Each row is a point on a landscape with many valleys, with its height.
From any point a ball rolls to the lowest of the 3 points nearest to it. It stops when none of these is lower. Distance is the straight distance between rows; heights are no part of it.
J_244 height 1.34: [  7 -14   8   9  -7   6  15  12  -4   1  10  -9   1]
J_713 height 0.85: [ -7 -12   7  -2  21  -4  24   9   3 -19  11 -22  -2]
J_609 height 4.39: [ 18 -12 -22   8  -8 -12 -11  13  13  33   5  -9 -20]
J_984 height 5.25: [ 25 -13 -13  11 -10  -7   6  13  10  30  13  -9  -3]
J_516 height 8.03: [ -5  14  18 -11   6   0  -9 -29 -10 -17 -15  11  18]
J_607 height 0.30: [ 11 -16   5   7  -7   3  17  12  -2   6  14 -15   1]
J_473 height 5.11: [  7 -10   1  12  -6   9   5  12  -1   4   3   1   1]
J_379 height 6.92: [-15  29  -8 -23 -11   5 -34 -11   1  12 -23  13 -13]
J_233 height 5.66: [ 16 -15 -10   4 -11  -1   0  15   8  21   8  -4  -5]
J_82 height 2.26: [ 19 -11 -29  17  -6 -15  -1   8  21  38  13  -9 -28]
J_700 height 4.35: [ -7 -17   4  -2  24  -7  25  11   7 -20  10 -25   0]
J_341 height 6.20: [ -8  14  21 -12  11  -7   0 -25  -6 -18 -13   7  18]
J_731 height 2.51: [  2 -12   9   9   0   3  17   9  -5 -10  10 -17  -5]
J_57 height 4.97: [-14  12  22 -23  20 -10   4 -22   0 -20 -11  -1  24]
J_350 height 4.05: [-13  14  20 -15  21 -11   7 -21  -3 -22  -7   1  16]
J_488 height 4.36: [ 20 -10 -15  14 -11  -9  20  11   9  25  22 -12   1]
J_161 height 3.48: [ -4  -1  10  13   3   9   9   6  -7 -13   6   0   1]
J_476 height 0.90: [ 14 -14  -5   4  -6 -10  30   6  -1   8  23 -25   2]
J_510 height 7.90: [  4  -9  -5   6 -10   9  -9  15   3  10  -4   9  -5]
J_317 height 7.50: [ -1  16  14  -7   4  -2  -6 -29 -14 -17 -12  13  16]
J_149 height 2.59: [ 18 -11  -5   8  -9  -9  27   8   5  14  24 -18   4]
J_98 height 6.03: [  4 -14  -6   3  -8   7 -14  17   8  17  -6   3 -12]
J_711 height 4.14: [ -5  22 -14 -10  -8   8 -23 -11  -3   1 -15  22   2]
J_899 height 6.85: [-12  16 -14  -6  -4   7 -25   4   3   8 -15  20 -11]
J_867 height 3.95: [ -6   7   7  11   4   5   7   1  -8 -13   5   5   3]
J_184 height 4.24: [  0 -19   7  -1  13  -5  25  10   0  -9  16 -29  -3]
J_471 height 5.35: [ -9  16  10   2  11  -6   3 -16  -9 -17  -2   7  10]
J_603 height 7.18: [-16  10 -11  -5  -6   8 -22   6  10  13 -13  14 -20]
J_680 height 2.92: [ -5  16   8   1   2  -1  -5 -22 -10 -15  -6  12  13]
J_811 height 4.56: [ -5  18  -7 -22 -10   8 -31 -18  -4  -4 -16  20  11]
J_162 height 4.40: [-5 14 -3  3 -3  7 -8 -7 -8 -8 -6 18  6]
J_182 height 5.27: [-10  14   7   8   7   2   6 -10  -8 -14   1  11   4]
J_92 height 3.49: [-10   2   9   7  13  -1  15   4  -3 -20   8  -9  -3]
J_715 height 2.77: [-15  14  14  -3  20 -10   8 -15  -1 -20   0   2  12]
J_61 height 4.54: [ -2 -25   2  -4  21  -8  26   8   6 -19  14 -30  -1]
J_93 height 6.02: [ 13 -16   1   7 -12   7   5  17   0  12   5  -4   1]
J_156 height 2.98: [ -3  14  -4  -2  -4   3 -12 -15  -9  -6  -8  20  10]
J_803 height 3.77: [-15   3   9   4  21  -7  18   4  -3 -22   5  -8   0]
J_911 height 4.44: [ 11 -16 -10   2  -9   3 -10  15   7  22  -1  -1 -11]
J_352 height 3.06: [ -2  -5  13   9   6   4  16  11  -6 -12  11 -10  -2]
J_120 height 5.92: [ -9  12  29 -21  16  -4  -2 -26  -8 -24 -23   2  22]
J_568 height 7.45: [ -7   7 -10   3  -4  12 -15   6   0   3 -11  19  -6]
J_837 height 8.10: [ -7  -3  -7   0  -9   7 -22  12   7  18  -9   8 -19]
J_486 height 8.01: [-10  -3 -11   0  -9   9 -20  14   8  13 -10  13 -17]
J_544 height 1.75: [  8 -17   6   6  -4   2  23  10  -3  -2  17 -22   2]
J_945 height 4.11: [ 15 -13 -15   4 -10  -9 -11  15  11  29   4  -6 -19]
J_874 height 2.65: [ 12 -15 -10   0 -11  -4 -19  14  10  26   1  -3 -18]
J_27 height 2.52: [ 11 -20  -2   2   1 -13  32   1   1  -3  24 -32  -2]
J_107 height 6.01: [ -3  18   4   2   0   0  -6 -17 -12 -14  -4  16  12]
J_556 height 4.28: [ 1 -5  3 11 -6 12  3 10 -5 -4  5  4  0]
J_886 height 7.01: [  8 -13  -3   6  -9  10  -5  16   2  12   0   1  -4]
J_35 height 6.53: [ -5  11  29 -17  10   0  -7 -28 -12 -22 -24   5  18]
J_59 height 3.53: [  4 -27  -5  -6  19 -14  32   3  10 -10  22 -30   0]
J_999 height 3.82: [ -5  16  -7  -1  -4  10 -19 -10  -5  -4 -10  23   7]
J_496 height 4.45: [ 21  -8 -22  16 -11 -13  10  13  14  33  17  -7  -9]
J_639 height 6.64: [-13  24 -14 -15  -8   5 -27  -5   4  11 -18  18 -14]
J_685 height 8.44: [-5  4 -7  9 -4 12 -7  6 -3  0 -5 17  2]
J_542 height 5.72: [-10  25  -8 -24 -12   4 -36 -13   0   8 -22  15   0]
J_253 height 0.92: [ -1  14   3 -10  -6   5 -18 -27 -12 -10 -17  16  16]

Where does a ball stop that starts at each point below?
J_639 | J_253
J_92 | J_607
J_57 | J_715
J_516 | J_715
J_867 | J_607
J_59 | J_476
J_837 | J_874
J_233 | J_874

Call two points neighbours if one is among the 3 nearest of the other. Go from one point of each pair to the other, from neighbour to neighbour, staying as low as possible. Name the highest point that can't be avoided.
J_476 / J_607 | J_544
J_253 / J_874 | J_107
J_715 / J_713 | J_471
J_713 / J_476 | J_803
J_874 / J_607 | J_496
J_874 / J_82 | J_945
